A landscape with many valleys, sampled at points; each row gives a point and its height.
A ball rolls from a point to the lowest of its 3 nearest points, and stops where none of them is lower. Distance is the straight distance between rows; heights are no part of it.
<571> height 5.00: [ 32 -51 -19  62 -17  28  40 -20 -17]
<101> height 2.28: [ 68 -14 -59  -5 -32  23  30  -8   4]
<521> height 5.37: [ -3  63 -13 -76  18  -4  -9  -3  23]
<352> height 1.19: [  2 -28  10  58  -1  18  25 -12 -18]
<267> height 0.96: [ 45  10 -36 -17 -17  25  25  -8   4]
<144> height 1.18: [ 10 -15  -2  32  -3  24  29 -13 -12]
<284> height 1.33: [ 54  42 -38 -58 -36   7  -8  -9  22]
<288> height 5.95: [-67 -35  54  31  23 -39 -49  20 -13]
<445> height 2.46: [ 18 -40  -6  56 -15  26  34 -14 -16]
<558> height 2.23: [-20 -40  38  68   1   8  -9  -5 -20]
<547> height 6.52: [ 49 -25 -36  18 -21  29  47 -12  -5]
<81> height 1.37: [-48  -2  36  20  22 -16  -7   6  -9]
<534> height 7.30: [-56 -50  60  41   7 -27 -74  25 -19]
<129> height 6.96: [ 35 -38 -32  35 -13  34  44 -18 -17]
<80> height 7.29: [-49 -42  59  53   6 -18 -53  19 -16]
<329> height 1.56: [ 58   3 -45 -15 -24  22  26 -10   3]
<345> height 2.13: [ 12  34 -11 -29   6  13  17   1  10]
<133> height 0.93: [ 2 14 -2 -1  6 15 24 -1 -3]
<411> height 1.75: [ 29 -24 -18  28  -7  28  40 -15 -11]
<357> height 1.53: [-71  15  37  -7  41 -41 -12  19   4]
<253> height 1.22: [11 -5 -2 13  1 21 28 -8 -8]
<481> height 1.31: [-20  19  10   2  21   4  17   0  -2]
<222> height 4.98: [ 71   6 -52 -36 -46  13   8 -10  14]
<119> height 2.68: [-43  33  12 -27  38 -16   3   9   8]
<439> height 5.76: [-34  56   0 -59  42 -24  -1  10  22]
<140> height 4.28: [  1  51 -11 -50  17   4   3   0  17]
<339> height 1.63: [ 23  49 -18 -49  -2   9   3  -6  16]
<529> height 1.15: [ -4 -24  17  46   0  18  18  -9 -18]
<294> height 1.03: [-18 -23  25  43   9   8   8  -5 -19]
<381> height 1.85: [-27  31  10 -12  26   0  14   9   4]
<26> height 1.10: [-58  10  32   0  37 -26  -7  12  -4]
<297> height 2.03: [ 72  31 -50 -53 -52   0 -14  -8  24]
<314> height 0.60: [-34 -12  32  37  13   1   1   1 -14]
<153> height 4.02: [ 87   4 -70 -34 -68   2  -4  -2  18]
<384> height 3.22: [ 80  25 -62 -49 -75 -15 -23 -10  29]
<515> height 0.98: [-45  10  25   4  31 -14   1   6  -6]
<120> height 1.95: [ 15 -50   8  70 -11  24  27 -16 -20]
<416> height 5.64: [-18  56  -1 -66  35 -11  -6   6  20]
<124> height 2.06: [-70  -9  45  10  35 -40 -29  20   1]
<57> height 2.67: [-58  35  20 -30  47 -31   1  15  13]
<281> height 2.94: [-72 -26  50  16  31 -42 -45  23  -7]
<188> height 1.32: [ 34  -9 -23   8  -9  28  33 -13  -1]
<247> height 0.61: [ 40  49 -28 -65 -18   9  -6  -8  23]
<365> height 7.28: [-52 -34  51  51  17 -20 -40  12 -19]
<465> height 1.14: [ 33  10 -27 -16 -10  23  24 -13   1]
<575> height 7.36: [-67 -63  60  24  15 -44 -93  35 -15]
<4> height 2.58: [ 78  20 -55 -53 -64   2 -14 -11  24]
<318> height 7.58: [-70 -43  52  26  21 -52 -74  28 -10]
<300> height 1.26: [ 45  26 -29 -43 -23  14   9  -8  14]

For each start below, name the point where the ball stops.
<575> => <515>
<153> => <247>
<445> => <314>
<144> => <314>
<120> => <314>
<357> => <515>
<384> => <247>
<439> => <515>
<188> => <267>
<140> => <247>

Call two points neighbours if one is among the 3 nearest of the other. Go from one point of each pair to the other, from neighbour to neighbour, staying as low as possible. Name the highest point that can't be avoided.
<515> and <247> => <188>
<267> and <247> => <300>
<314> and <133> => <253>
<314> and <515> => <481>
